A landscape with many valleys, sampled at points; each row gives a point and its height.
From any point a ball rolls to the lowest of the 2 points nearest to it. It stops when none of these is lower. Distance is the straight distance between rows; heights are no part of it.
vibi h=42.1: 126, 130, 136, 135, 95, 113, 91, 79, 140, 92, 109, 85, 127, 97, 118, 82, 104, 116, 98, 88, 80, 122, 87, 74, 99, 115, 76, 88, 111, 71, 101, 92, 97, 130, 119, 76, 117, 115, 108, 135, 114
babi h=20.8: 65, 106, 133, 113, 122, 111, 90, 63, 112, 118, 119, 82, 80, 67, 160, 117, 115, 78, 64, 88, 94, 114, 139, 119, 93, 107, 80, 80, 85, 97, 135, 95, 115, 77, 124, 103, 132, 73, 110, 100, 86
Venen h=55.1: 93, 104, 98, 105, 70, 93, 84, 75, 136, 113, 90, 88, 95, 121, 106, 99, 138, 98, 113, 98, 93, 119, 93, 101, 103, 119, 96, 113, 113, 83, 115, 144, 112, 107, 142, 49, 109, 52, 111, 85, 99
momeg h=14.8: 89, 93, 102, 81, 128, 113, 111, 106, 59, 90, 97, 78, 106, 70, 107, 108, 106, 87, 71, 86, 111, 142, 116, 76, 64, 105, 109, 138, 123, 111, 121, 113, 97, 105, 104, 129, 74, 119, 119, 88, 91
vila h=39.5: 65, 105, 75, 86, 93, 103, 115, 80, 76, 141, 87, 125, 78, 111, 125, 87, 150, 113, 106, 110, 109, 119, 96, 68, 96, 104, 90, 116, 154, 98, 103, 88, 91, 78, 119, 80, 115, 74, 126, 119, 140
kogig h=41.2: 91, 116, 79, 68, 90, 75, 84, 95, 140, 118, 83, 102, 143, 131, 81, 96, 88, 100, 107, 75, 78, 143, 98, 97, 111, 96, 96, 121, 116, 60, 131, 113, 69, 101, 75, 92, 83, 102, 107, 123, 101
tos h=33.5: 78, 120, 145, 139, 109, 108, 81, 87, 119, 76, 126, 88, 81, 117, 115, 133, 77, 81, 94, 117, 110, 57, 135, 94, 108, 106, 102, 102, 74, 130, 82, 121, 155, 114, 122, 81, 93, 103, 88, 83, 65
vinug h=52.2: 110, 95, 107, 116, 87, 131, 78, 91, 107, 60, 129, 91, 143, 138, 52, 115, 90, 101, 86, 94, 101, 95, 89, 98, 99, 124, 91, 127, 100, 121, 87, 123, 108, 86, 58, 91, 73, 81, 77, 80, 85
Pul h=59.1: 53, 105, 87, 136, 61, 80, 122, 110, 52, 95, 100, 132, 91, 93, 85, 103, 139, 131, 94, 106, 114, 103, 92, 97, 85, 93, 113, 133, 108, 81, 82, 91, 79, 82, 149, 89, 113, 86, 92, 114, 136
Migak h=51.1: 88, 106, 130, 128, 78, 92, 82, 76, 136, 101, 114, 112, 120, 113, 101, 122, 114, 112, 112, 93, 76, 114, 95, 126, 104, 112, 99, 112, 87, 64, 126, 107, 117, 101, 137, 61, 131, 66, 80, 101, 78
Dovo h=76.7: 113, 75, 123, 118, 127, 110, 96, 106, 131, 78, 122, 91, 120, 131, 86, 110, 28, 90, 98, 106, 94, 66, 109, 101, 136, 117, 108, 85, 71, 103, 77, 85, 125, 116, 78, 102, 92, 117, 92, 90, 80
fus h=50.6: 124, 148, 111, 90, 83, 98, 76, 121, 141, 110, 71, 95, 98, 114, 123, 81, 125, 99, 102, 106, 112, 98, 77, 82, 105, 77, 117, 96, 78, 118, 92, 147, 112, 146, 122, 104, 83, 102, 114, 89, 119
rali h=27.5: 39, 81, 59, 81, 75, 65, 118, 94, 67, 118, 81, 130, 69, 122, 81, 122, 89, 101, 122, 105, 118, 101, 112, 116, 108, 88, 112, 138, 111, 72, 108, 110, 84, 82, 108, 88, 104, 98, 111, 93, 100
goz h=28.5: 108, 91, 102, 82, 113, 126, 77, 76, 116, 116, 125, 99, 114, 117, 100, 103, 82, 90, 86, 112, 91, 82, 114, 101, 110, 134, 78, 70, 118, 137, 97, 73, 106, 78, 50, 108, 81, 79, 90, 107, 112
Duzin h=30.8: 82, 114, 84, 85, 101, 120, 94, 90, 67, 110, 118, 146, 65, 86, 86, 123, 104, 94, 123, 114, 106, 79, 90, 89, 64, 92, 82, 108, 123, 133, 73, 105, 127, 84, 101, 60, 90, 99, 92, 87, 86
Punuf h=42.5: 102, 90, 79, 76, 99, 111, 110, 106, 69, 119, 95, 128, 98, 110, 96, 95, 146, 123, 125, 104, 103, 139, 71, 70, 80, 112, 115, 124, 156, 100, 101, 99, 100, 93, 127, 80, 99, 71, 107, 97, 119
nuda h=22.3: 43, 103, 104, 96, 122, 97, 77, 102, 110, 110, 109, 107, 105, 122, 117, 112, 66, 101, 79, 91, 97, 118, 115, 124, 116, 106, 110, 83, 89, 97, 107, 68, 90, 65, 90, 125, 89, 77, 99, 112, 117
pup h=30.1: 99, 118, 107, 60, 120, 110, 75, 100, 108, 109, 106, 115, 112, 98, 97, 118, 101, 76, 97, 97, 98, 109, 111, 118, 73, 90, 111, 106, 85, 128, 129, 126, 107, 90, 80, 116, 71, 97, 91, 82, 81
Derul h=42.0: 63, 104, 85, 100, 103, 90, 105, 117, 52, 111, 91, 97, 80, 49, 105, 100, 120, 102, 84, 102, 111, 112, 113, 118, 69, 86, 94, 88, 108, 117, 86, 64, 76, 78, 122, 126, 87, 103, 95, 136, 121
ful h=34.5: 86, 111, 108, 79, 110, 111, 75, 97, 95, 111, 100, 87, 79, 73, 120, 108, 104, 66, 77, 101, 100, 90, 112, 133, 71, 87, 96, 81, 66, 131, 124, 128, 113, 74, 67, 139, 87, 99, 100, 74, 76
telat h=35.7: 63, 109, 88, 64, 91, 48, 92, 106, 112, 122, 68, 103, 105, 103, 96, 118, 108, 76, 112, 89, 107, 121, 135, 129, 99, 92, 117, 141, 101, 95, 146, 123, 84, 107, 128, 85, 64, 93, 100, 99, 92
koti h=67.6: 97, 72, 83, 111, 77, 77, 112, 104, 110, 109, 74, 79, 51, 110, 114, 75, 94, 93, 114, 119, 104, 56, 88, 132, 130, 81, 107, 69, 67, 77, 77, 115, 104, 94, 99, 107, 142, 101, 116, 83, 102
kepe h=38.2: 71, 101, 82, 70, 125, 79, 107, 96, 88, 130, 94, 119, 56, 69, 127, 108, 67, 89, 122, 99, 101, 99, 137, 118, 104, 80, 88, 71, 101, 84, 114, 70, 102, 94, 123, 92, 102, 118, 112, 123, 85
nafed h=26.4: 140, 90, 85, 35, 136, 113, 98, 120, 84, 112, 96, 116, 98, 81, 100, 110, 100, 83, 117, 104, 102, 109, 101, 108, 78, 92, 116, 97, 103, 140, 130, 105, 117, 104, 77, 123, 74, 105, 89, 67, 70
Tuku h=35.9: 111, 150, 120, 95, 112, 114, 82, 119, 96, 88, 108, 152, 104, 80, 102, 108, 132, 115, 108, 107, 99, 109, 65, 91, 64, 77, 119, 103, 77, 128, 101, 103, 111, 108, 119, 119, 82, 109, 76, 90, 110
moma h=65.5: 51, 105, 108, 153, 86, 117, 124, 91, 50, 61, 131, 129, 113, 106, 81, 119, 74, 127, 74, 92, 110, 102, 95, 75, 88, 99, 102, 135, 97, 82, 72, 72, 87, 83, 90, 114, 114, 118, 93, 118, 124
soret h=44.7: 162, 78, 54, 71, 81, 101, 113, 116, 96, 121, 78, 83, 112, 109, 69, 71, 130, 108, 131, 102, 92, 110, 81, 95, 102, 103, 88, 93, 146, 99, 100, 104, 77, 103, 65, 94, 105, 95, 101, 104, 102
Rig h=22.6: 63, 125, 103, 114, 75, 79, 106, 106, 86, 106, 97, 161, 87, 122, 93, 112, 114, 100, 96, 129, 121, 50, 104, 96, 100, 80, 124, 121, 73, 133, 85, 84, 95, 82, 97, 123, 81, 111, 81, 105, 137
Rivov h=39.3: 120, 129, 125, 129, 93, 119, 101, 111, 88, 71, 127, 136, 113, 73, 84, 102, 124, 116, 94, 104, 96, 91, 65, 95, 73, 81, 113, 101, 71, 124, 94, 91, 95, 95, 82, 141, 104, 126, 73, 103, 114
tov h=20.5: 116, 77, 104, 87, 131, 132, 113, 103, 56, 77, 122, 75, 111, 43, 80, 120, 122, 97, 88, 75, 98, 148, 98, 85, 49, 113, 94, 130, 128, 110, 111, 100, 103, 94, 95, 109, 96, 102, 99, 83, 65
sepa h=37.6: 72, 119, 114, 122, 89, 113, 77, 94, 110, 85, 118, 82, 83, 125, 96, 126, 58, 89, 102, 98, 115, 83, 115, 95, 100, 105, 86, 99, 91, 109, 65, 129, 132, 116, 126, 54, 82, 93, 99, 94, 81
Dad h=65.1: 92, 107, 82, 83, 81, 80, 112, 80, 117, 133, 78, 124, 57, 104, 124, 85, 84, 87, 121, 114, 100, 62, 102, 118, 123, 66, 94, 73, 75, 64, 106, 109, 95, 89, 69, 104, 132, 131, 114, 104, 101
viga h=36.6: 88, 96, 80, 94, 90, 73, 144, 85, 79, 140, 81, 125, 86, 99, 111, 91, 120, 114, 124, 108, 102, 104, 114, 71, 107, 93, 88, 119, 146, 67, 113, 66, 76, 105, 117, 68, 133, 121, 117, 140, 120
kes h=46.2: 105, 110, 101, 113, 77, 101, 73, 108, 136, 84, 105, 110, 131, 161, 67, 105, 97, 110, 113, 107, 99, 80, 72, 99, 121, 116, 109, 117, 100, 117, 80, 114, 107, 106, 95, 78, 72, 72, 78, 89, 112
viv h=23.4: 109, 74, 131, 95, 117, 96, 103, 79, 114, 107, 130, 127, 99, 91, 105, 130, 80, 84, 117, 117, 90, 58, 131, 129, 112, 105, 101, 93, 77, 108, 122, 72, 123, 91, 86, 94, 123, 106, 70, 91, 62
nif h=23.2: 142, 75, 97, 56, 125, 100, 102, 101, 100, 127, 104, 121, 92, 80, 112, 94, 126, 97, 127, 114, 91, 94, 102, 119, 94, 105, 101, 68, 113, 137, 132, 75, 113, 93, 91, 107, 104, 76, 75, 95, 82
tiz h=25.0: 124, 91, 100, 113, 101, 147, 112, 92, 54, 71, 141, 108, 99, 60, 69, 120, 139, 106, 107, 89, 102, 118, 68, 85, 50, 108, 78, 128, 125, 118, 83, 101, 114, 77, 85, 85, 110, 90, 85, 87, 82
zedak h=21.4: 140, 136, 93, 57, 135, 133, 90, 95, 98, 121, 113, 121, 97, 76, 112, 97, 79, 100, 115, 102, 89, 125, 92, 57, 81, 101, 79, 82, 128, 119, 102, 103, 124, 126, 95, 81, 75, 124, 115, 101, 91
meb h=17.0: 99, 97, 108, 98, 103, 107, 108, 97, 101, 80, 80, 71, 98, 119, 115, 91, 94, 87, 73, 86, 108, 122, 101, 82, 101, 99, 116, 127, 86, 82, 120, 162, 108, 116, 104, 109, 102, 107, 135, 53, 88
vosa h=4.9: 69, 102, 86, 73, 109, 101, 104, 84, 89, 112, 78, 59, 86, 87, 126, 90, 101, 81, 67, 79, 108, 151, 116, 83, 81, 97, 94, 122, 115, 84, 124, 156, 97, 94, 104, 112, 90, 101, 151, 83, 91
zesi h=31.3: 125, 101, 113, 119, 90, 70, 135, 103, 104, 117, 85, 134, 86, 100, 105, 91, 116, 108, 137, 129, 100, 55, 103, 85, 119, 91, 108, 97, 100, 101, 94, 65, 104, 128, 125, 81, 126, 129, 88, 118, 109
sadov h=45.5: 112, 114, 102, 105, 97, 117, 81, 99, 97, 99, 115, 103, 103, 58, 91, 103, 103, 108, 114, 90, 76, 116, 73, 132, 66, 80, 77, 69, 87, 81, 88, 97, 100, 88, 102, 100, 120, 105, 90, 118, 84
defe h=39.6: 84, 122, 103, 108, 87, 91, 77, 105, 93, 104, 84, 51, 98, 54, 109, 88, 143, 89, 75, 98, 103, 108, 113, 128, 66, 93, 82, 86, 104, 128, 93, 101, 80, 86, 122, 110, 69, 86, 95, 131, 119
fur h=47.1: 128, 99, 89, 66, 114, 94, 92, 83, 152, 130, 101, 126, 111, 147, 100, 96, 65, 95, 126, 106, 88, 78, 109, 91, 149, 115, 101, 72, 101, 88, 115, 83, 112, 113, 69, 82, 97, 105, 99, 101, 96
veduf h=24.1: 133, 110, 93, 64, 122, 126, 81, 98, 101, 118, 117, 100, 111, 92, 92, 105, 73, 87, 107, 106, 99, 94, 115, 78, 88, 119, 75, 81, 131, 147, 91, 89, 113, 115, 74, 87, 59, 111, 107, 110, 100
zato h=74.7: 109, 116, 131, 120, 119, 93, 85, 125, 138, 84, 105, 102, 118, 126, 98, 103, 44, 96, 101, 106, 105, 71, 101, 82, 134, 106, 118, 86, 78, 108, 67, 79, 123, 140, 112, 97, 74, 123, 99, 109, 112
vinid h=46.4: 126, 76, 99, 102, 105, 134, 131, 99, 62, 84, 111, 101, 108, 76, 107, 83, 121, 120, 81, 96, 101, 129, 66, 76, 89, 100, 98, 111, 116, 87, 105, 83, 82, 85, 53, 146, 131, 108, 112, 95, 116
rit h=61.1: 72, 104, 96, 123, 94, 78, 135, 115, 55, 93, 107, 165, 89, 90, 86, 117, 106, 135, 114, 105, 103, 106, 91, 90, 85, 84, 132, 136, 93, 80, 98, 73, 94, 104, 153, 97, 115, 110, 81, 112, 114
fami h=55.2: 118, 39, 77, 102, 107, 104, 107, 112, 83, 95, 94, 40, 80, 100, 89, 86, 95, 97, 103, 106, 113, 97, 108, 111, 113, 140, 96, 79, 133, 116, 62, 92, 99, 101, 129, 78, 96, 64, 114, 97, 101
pasar h=41.6: 86, 93, 110, 140, 93, 87, 82, 109, 136, 80, 95, 66, 128, 125, 93, 97, 68, 108, 86, 85, 86, 108, 104, 119, 124, 120, 97, 95, 88, 78, 85, 88, 79, 105, 113, 84, 90, 79, 100, 112, 109
Zike h=34.7: 88, 120, 133, 127, 92, 109, 72, 100, 99, 72, 108, 54, 126, 69, 105, 108, 146, 90, 55, 79, 100, 128, 110, 118, 59, 112, 87, 119, 98, 125, 109, 117, 84, 92, 113, 115, 72, 87, 91, 106, 101
Sobot h=62.4: 91, 94, 99, 83, 87, 57, 121, 86, 120, 120, 68, 102, 83, 108, 129, 78, 121, 79, 96, 108, 101, 80, 115, 122, 121, 76, 108, 102, 75, 82, 148, 119, 82, 92, 80, 130, 122, 116, 115, 87, 106
Meke h=27.3: 85, 113, 129, 114, 89, 67, 121, 90, 107, 109, 99, 160, 93, 110, 106, 112, 124, 97, 113, 128, 106, 55, 111, 92, 105, 89, 124, 121, 79, 121, 116, 75, 106, 104, 110, 106, 107, 120, 80, 109, 114
dol h=56.0: 83, 84, 105, 155, 57, 80, 116, 117, 72, 80, 91, 96, 92, 94, 89, 93, 153, 115, 84, 121, 119, 62, 103, 119, 96, 102, 112, 115, 87, 118, 66, 86, 80, 84, 131, 111, 104, 79, 79, 110, 137
dil h=45.6: 134, 92, 89, 79, 101, 119, 104, 99, 93, 97, 101, 97, 126, 107, 77, 96, 119, 113, 115, 94, 99, 134, 85, 70, 86, 120, 103, 128, 145, 104, 110, 112, 95, 111, 92, 85, 81, 92, 104, 91, 106
mim h=41.9: 77, 128, 82, 100, 66, 109, 63, 114, 110, 89, 96, 83, 73, 110, 82, 110, 82, 94, 114, 100, 114, 87, 82, 124, 93, 84, 95, 82, 76, 106, 54, 151, 122, 108, 118, 73, 83, 77, 103, 89, 90
Goro h=36.8: 100, 94, 115, 117, 87, 105, 102, 86, 89, 76, 111, 79, 101, 70, 95, 105, 120, 73, 65, 95, 95, 80, 106, 126, 75, 79, 92, 107, 59, 111, 116, 135, 98, 74, 56, 137, 117, 116, 93, 74, 75
Genot h=33.6: 123, 96, 113, 85, 117, 101, 97, 83, 118, 117, 111, 96, 126, 98, 117, 82, 126, 86, 70, 104, 99, 74, 116, 92, 113, 118, 87, 80, 111, 148, 128, 58, 90, 83, 43, 138, 83, 91, 92, 121, 125
dod h=22.4: 37, 86, 76, 113, 73, 71, 114, 98, 77, 88, 94, 114, 93, 134, 73, 119, 62, 103, 95, 103, 117, 85, 115, 117, 113, 98, 108, 134, 92, 80, 85, 106, 82, 84, 91, 90, 92, 100, 101, 97, 112
lupez h=42.7: 116, 117, 109, 120, 102, 146, 90, 102, 80, 72, 141, 123, 112, 60, 83, 111, 91, 122, 96, 93, 86, 109, 57, 104, 73, 80, 83, 84, 75, 90, 83, 85, 98, 80, 60, 132, 127, 124, 79, 104, 96
Gem h=29.5: 76, 89, 91, 85, 140, 116, 95, 123, 81, 100, 107, 124, 104, 117, 110, 107, 53, 127, 107, 95, 96, 137, 85, 105, 113, 106, 128, 82, 102, 86, 93, 69, 108, 90, 112, 122, 102, 86, 97, 96, 107
dugi h=28.4: 77, 100, 143, 120, 119, 101, 104, 80, 105, 94, 136, 117, 76, 109, 123, 143, 85, 79, 98, 107, 98, 68, 145, 112, 112, 91, 107, 110, 61, 93, 126, 114, 145, 90, 110, 86, 131, 111, 78, 66, 43
miro h=33.0: 102, 146, 98, 96, 109, 110, 92, 113, 98, 107, 109, 155, 56, 75, 106, 113, 108, 106, 136, 118, 99, 79, 72, 80, 69, 66, 103, 95, 82, 127, 70, 109, 137, 117, 132, 76, 96, 111, 90, 84, 85
dubop h=48.1: 75, 73, 94, 132, 86, 92, 88, 129, 93, 65, 94, 47, 130, 101, 77, 95, 92, 113, 74, 93, 102, 108, 94, 136, 97, 111, 108, 109, 90, 97, 72, 100, 70, 88, 107, 116, 79, 77, 90, 99, 108
lud h=40.4: 137, 82, 115, 138, 81, 118, 140, 86, 83, 79, 105, 110, 96, 104, 102, 75, 138, 119, 95, 113, 99, 94, 60, 61, 103, 97, 102, 121, 109, 86, 94, 109, 99, 101, 78, 117, 147, 120, 109, 85, 118
Gezi h=44.3: 96, 89, 76, 73, 93, 87, 104, 73, 145, 117, 89, 115, 118, 142, 80, 107, 52, 95, 116, 89, 81, 101, 107, 110, 140, 103, 92, 103, 99, 46, 115, 101, 89, 99, 61, 76, 105, 110, 110, 106, 83
lirub h=29.4: 124, 76, 85, 89, 109, 111, 101, 78, 133, 115, 102, 67, 89, 117, 102, 100, 56, 94, 115, 93, 86, 117, 107, 103, 135, 130, 94, 68, 101, 52, 94, 116, 117, 119, 124, 58, 121, 76, 122, 88, 71
Tifil h=40.9: 101, 89, 100, 112, 105, 98, 85, 140, 110, 80, 101, 117, 137, 146, 73, 100, 89, 134, 117, 109, 102, 103, 73, 102, 128, 123, 134, 107, 109, 108, 66, 71, 98, 106, 128, 92, 75, 63, 74, 97, 124
pupok h=39.8: 84, 92, 67, 69, 115, 68, 112, 107, 71, 135, 81, 101, 56, 58, 123, 87, 116, 96, 119, 101, 107, 93, 139, 120, 93, 86, 80, 66, 121, 109, 112, 53, 93, 85, 117, 103, 103, 102, 97, 137, 99
meni h=46.5: 127, 98, 129, 121, 93, 122, 91, 56, 142, 95, 120, 73, 141, 95, 107, 91, 108, 107, 84, 81, 70, 133, 87, 94, 105, 120, 70, 96, 103, 60, 125, 97, 87, 102, 86, 84, 135, 88, 102, 114, 96
zifav h=13.8: 41, 100, 117, 96, 136, 114, 79, 70, 110, 118, 120, 95, 79, 110, 147, 123, 85, 79, 71, 97, 105, 103, 140, 119, 116, 120, 99, 79, 88, 105, 123, 87, 111, 65, 103, 117, 108, 64, 101, 93, 95
Kam h=46.1: 92, 138, 96, 103, 61, 107, 73, 113, 108, 88, 84, 93, 78, 111, 94, 90, 117, 96, 94, 98, 115, 94, 69, 107, 82, 68, 102, 108, 67, 106, 74, 180, 114, 104, 106, 100, 92, 98, 115, 71, 106
ter h=46.3: 114, 126, 117, 109, 98, 116, 71, 93, 135, 75, 110, 83, 150, 108, 84, 87, 92, 89, 61, 81, 80, 107, 77, 100, 102, 99, 79, 96, 73, 98, 111, 118, 82, 87, 31, 138, 83, 123, 107, 99, 109
gedov h=36.0: 83, 80, 91, 98, 117, 91, 116, 105, 68, 100, 102, 98, 59, 81, 100, 119, 43, 91, 123, 108, 112, 76, 126, 103, 101, 97, 97, 87, 101, 99, 68, 80, 116, 113, 126, 75, 96, 129, 105, 105, 77
balo h=57.9: 85, 95, 106, 105, 103, 108, 88, 117, 103, 82, 94, 107, 135, 115, 108, 93, 141, 118, 69, 92, 98, 135, 62, 117, 97, 103, 136, 117, 86, 104, 126, 101, 79, 77, 91, 153, 102, 61, 88, 75, 122
vimit h=49.0: 144, 83, 107, 90, 99, 99, 105, 102, 107, 87, 89, 59, 135, 92, 97, 89, 136, 97, 87, 93, 101, 127, 113, 75, 93, 134, 94, 125, 141, 124, 118, 108, 88, 125, 117, 87, 67, 91, 106, 105, 106
tavup h=16.6: 143, 111, 104, 74, 129, 114, 104, 107, 123, 106, 94, 94, 105, 103, 122, 82, 59, 100, 104, 94, 92, 116, 92, 63, 117, 105, 100, 82, 107, 82, 102, 112, 116, 143, 102, 96, 96, 130, 130, 93, 97
far h=27.8: 108, 89, 127, 123, 93, 121, 105, 84, 94, 69, 104, 53, 98, 97, 112, 91, 109, 74, 54, 94, 106, 93, 104, 90, 87, 110, 97, 117, 85, 107, 108, 155, 112, 97, 75, 118, 105, 112, 121, 62, 83
demeb h=35.3: 145, 100, 115, 135, 82, 83, 142, 104, 96, 86, 92, 115, 98, 80, 92, 82, 120, 114, 112, 104, 93, 89, 79, 81, 97, 76, 108, 110, 88, 77, 98, 96, 91, 123, 107, 105, 134, 148, 99, 103, 100
Vatin h=52.4: 123, 102, 115, 123, 101, 123, 84, 102, 118, 61, 122, 77, 150, 116, 64, 98, 80, 93, 66, 90, 97, 89, 90, 81, 107, 124, 78, 119, 96, 128, 83, 102, 87, 95, 36, 112, 63, 112, 99, 94, 112
pur h=39.9: 118, 115, 70, 84, 107, 109, 116, 116, 70, 113, 98, 125, 98, 89, 74, 85, 52, 114, 123, 106, 95, 94, 89, 83, 100, 74, 86, 79, 114, 82, 66, 67, 79, 103, 66, 112, 99, 156, 103, 135, 114
nibes h=52.5: 134, 63, 76, 76, 101, 90, 96, 111, 106, 108, 78, 38, 98, 97, 96, 78, 130, 90, 99, 97, 112, 108, 122, 105, 113, 139, 103, 83, 139, 131, 102, 106, 88, 121, 128, 79, 71, 55, 108, 101, 103
Ladit h=78.9: 122, 57, 110, 100, 122, 104, 99, 111, 106, 77, 113, 69, 119, 116, 71, 116, 51, 81, 100, 100, 91, 85, 118, 130, 121, 111, 112, 93, 75, 102, 101, 113, 112, 100, 75, 107, 96, 103, 87, 65, 51
mose h=59.2: 103, 109, 81, 54, 113, 68, 102, 98, 123, 130, 59, 81, 77, 112, 140, 68, 80, 70, 98, 95, 117, 82, 134, 94, 134, 84, 103, 75, 88, 97, 137, 118, 95, 121, 76, 120, 89, 125, 136, 100, 105
radi h=38.7: 125, 128, 113, 103, 110, 101, 88, 90, 120, 122, 99, 92, 92, 81, 135, 84, 121, 109, 112, 99, 90, 107, 100, 80, 98, 105, 80, 62, 127, 103, 91, 79, 107, 122, 138, 70, 104, 93, 108, 132, 110
ref h=42.2: 124, 90, 59, 82, 93, 103, 106, 125, 77, 119, 82, 103, 95, 102, 80, 75, 96, 114, 115, 106, 98, 96, 80, 108, 105, 84, 94, 70, 113, 102, 75, 84, 73, 85, 64, 126, 110, 112, 99, 118, 119
ziku h=36.1: 92, 93, 99, 94, 117, 102, 104, 131, 94, 85, 96, 135, 136, 149, 84, 97, 74, 131, 96, 101, 106, 116, 74, 81, 128, 110, 143, 119, 108, 106, 86, 68, 88, 98, 97, 116, 76, 92, 95, 94, 132
Ker h=28.3: 99, 76, 82, 92, 98, 128, 103, 89, 58, 91, 125, 107, 79, 78, 74, 120, 114, 96, 112, 102, 97, 88, 85, 108, 65, 97, 83, 108, 112, 122, 81, 115, 120, 68, 80, 82, 105, 86, 90, 83, 78
Gera h=34.6: 121, 117, 67, 87, 91, 69, 126, 123, 89, 143, 61, 103, 82, 100, 106, 76, 129, 109, 138, 100, 106, 95, 130, 74, 115, 93, 82, 82, 150, 96, 97, 60, 85, 126, 121, 68, 108, 124, 100, 152, 118
Ronit h=47.7: 109, 120, 118, 125, 79, 102, 88, 96, 108, 86, 123, 124, 121, 74, 80, 113, 125, 128, 119, 83, 75, 131, 58, 123, 75, 82, 92, 103, 82, 64, 107, 105, 95, 97, 127, 89, 131, 92, 72, 111, 87
zuso h=58.3: 95, 38, 81, 105, 111, 125, 101, 96, 74, 81, 116, 58, 95, 117, 81, 104, 70, 100, 91, 106, 104, 106, 102, 107, 110, 139, 99, 96, 124, 105, 73, 96, 100, 79, 90, 96, 105, 59, 110, 78, 90
Govut h=23.1: 122, 81, 96, 79, 131, 120, 112, 80, 116, 109, 100, 77, 97, 98, 126, 83, 68, 104, 95, 83, 83, 140, 104, 88, 115, 108, 91, 72, 109, 45, 116, 115, 112, 113, 105, 100, 126, 105, 134, 92, 78
ros h=38.8: 130, 107, 112, 101, 105, 104, 85, 99, 133, 102, 97, 84, 138, 103, 111, 67, 136, 101, 66, 87, 85, 100, 89, 101, 112, 104, 85, 78, 94, 121, 129, 83, 70, 80, 43, 149, 94, 93, 97, 117, 128
Gubor h=20.1: 135, 86, 126, 80, 133, 103, 98, 90, 118, 118, 121, 123, 101, 67, 129, 108, 96, 94, 116, 113, 82, 78, 118, 121, 102, 102, 95, 64, 88, 119, 133, 51, 124, 104, 95, 111, 117, 110, 70, 111, 73
Vuz h=53.7: 129, 128, 110, 91, 87, 70, 99, 108, 140, 111, 56, 76, 104, 104, 128, 73, 146, 89, 102, 94, 106, 112, 100, 83, 108, 89, 113, 109, 104, 100, 136, 139, 97, 146, 137, 86, 91, 105, 115, 98, 113
Natek h=68.5: 73, 81, 126, 156, 83, 93, 125, 84, 80, 65, 123, 112, 121, 99, 88, 114, 83, 109, 72, 96, 99, 80, 99, 99, 108, 93, 100, 124, 68, 78, 94, 73, 85, 86, 85, 117, 140, 119, 88, 107, 102
Sakon h=62.9: 83, 93, 94, 124, 99, 118, 126, 102, 38, 65, 135, 143, 105, 79, 65, 127, 80, 136, 112, 86, 101, 123, 78, 84, 72, 89, 107, 132, 103, 70, 79, 78, 97, 92, 118, 97, 125, 117, 82, 107, 86
paro h=31.8: 34, 103, 95, 84, 95, 64, 105, 93, 81, 119, 84, 124, 80, 99, 116, 118, 109, 94, 98, 101, 112, 120, 129, 118, 89, 87, 115, 139, 99, 88, 139, 106, 87, 81, 125, 109, 93, 98, 112, 100, 104
fad h=15.7: 62, 98, 83, 99, 74, 72, 97, 120, 96, 97, 80, 113, 92, 135, 77, 110, 80, 90, 104, 116, 124, 56, 112, 118, 120, 92, 118, 111, 77, 119, 79, 106, 87, 97, 94, 98, 66, 99, 92, 92, 120
binek h=70.2: 128, 104, 97, 102, 93, 99, 89, 106, 138, 119, 80, 77, 69, 119, 124, 71, 97, 94, 113, 131, 103, 44, 88, 105, 141, 95, 103, 46, 83, 111, 72, 106, 116, 115, 95, 112, 120, 92, 112, 97, 115
gani h=36.5: 120, 123, 93, 95, 115, 88, 114, 120, 96, 120, 77, 101, 72, 71, 128, 85, 123, 105, 125, 101, 109, 104, 108, 64, 94, 96, 98, 86, 132, 115, 84, 75, 110, 139, 166, 62, 88, 115, 110, 129, 117
kog h=37.9: 108, 100, 77, 107, 90, 90, 120, 117, 72, 97, 92, 104, 78, 73, 68, 104, 63, 102, 127, 103, 101, 85, 101, 99, 89, 81, 94, 92, 101, 80, 57, 93, 94, 115, 107, 75, 100, 141, 101, 119, 87
luz h=27.4: 81, 96, 130, 111, 107, 110, 90, 77, 103, 98, 112, 58, 113, 63, 128, 113, 142, 77, 60, 75, 92, 133, 123, 116, 69, 111, 91, 108, 96, 101, 145, 111, 96, 78, 108, 116, 117, 75, 103, 98, 83
Rem h=52.9: 113, 70, 103, 142, 79, 90, 105, 130, 80, 67, 98, 80, 115, 88, 71, 94, 122, 115, 88, 113, 109, 74, 89, 127, 93, 106, 116, 103, 85, 123, 69, 86, 81, 93, 102, 126, 89, 88, 69, 98, 114
viguf h=51.7: 100, 69, 86, 101, 99, 122, 105, 99, 89, 83, 107, 94, 124, 109, 90, 89, 105, 122, 85, 89, 91, 134, 63, 111, 100, 107, 107, 109, 99, 72, 110, 100, 81, 74, 71, 132, 131, 75, 102, 79, 102
tam h=32.1: 63, 99, 114, 119, 106, 98, 125, 90, 67, 82, 127, 135, 70, 106, 109, 144, 73, 92, 112, 104, 115, 72, 129, 97, 101, 83, 106, 128, 79, 92, 103, 114, 142, 90, 119, 84, 122, 120, 83, 72, 55
Zotev h=38.6: 84, 127, 76, 65, 84, 69, 87, 106, 131, 121, 69, 91, 116, 113, 91, 104, 87, 83, 113, 83, 105, 125, 115, 108, 102, 88, 102, 116, 112, 74, 121, 122, 80, 128, 111, 70, 73, 104, 114, 119, 92
Zoriv h=35.1: 89, 94, 76, 117, 75, 95, 89, 92, 129, 103, 88, 55, 86, 127, 88, 98, 51, 100, 105, 93, 93, 109, 95, 109, 127, 112, 86, 79, 100, 45, 66, 118, 95, 114, 112, 55, 110, 83, 122, 109, 94
piru h=72.4: 126, 110, 114, 123, 109, 94, 88, 126, 151, 104, 77, 73, 102, 136, 112, 70, 80, 106, 97, 117, 107, 56, 93, 82, 151, 108, 113, 66, 85, 113, 61, 90, 109, 140, 104, 112, 101, 107, 108, 107, 126
nodi h=56.6: 122, 112, 80, 65, 101, 58, 109, 113, 117, 129, 47, 72, 94, 117, 140, 52, 133, 93, 96, 89, 114, 109, 127, 75, 128, 93, 107, 88, 119, 98, 145, 110, 86, 130, 106, 117, 87, 109, 129, 112, 124

Where does a ball stop that starts at each point below?
vinug | zifav
mose | Gubor
ter | tavup
lupez | vosa
fami | Gera
Gezi | fad
viguf | fad
Sakon | tavup
Dovo | Gubor

For each start below, name every point that the ball comes to, in order.
Ronit | sadov lupez Rivov Tuku miro Duzin Ker tiz tov momeg vosa
moma | Sakon rit Pul dol Rem dubop pasar Zoriv lirub Govut tavup
Sobot | mose nodi Vuz fus Kam mim sepa tos dugi viv Gubor
Vatin | ter ros Genot goz veduf zedak tavup
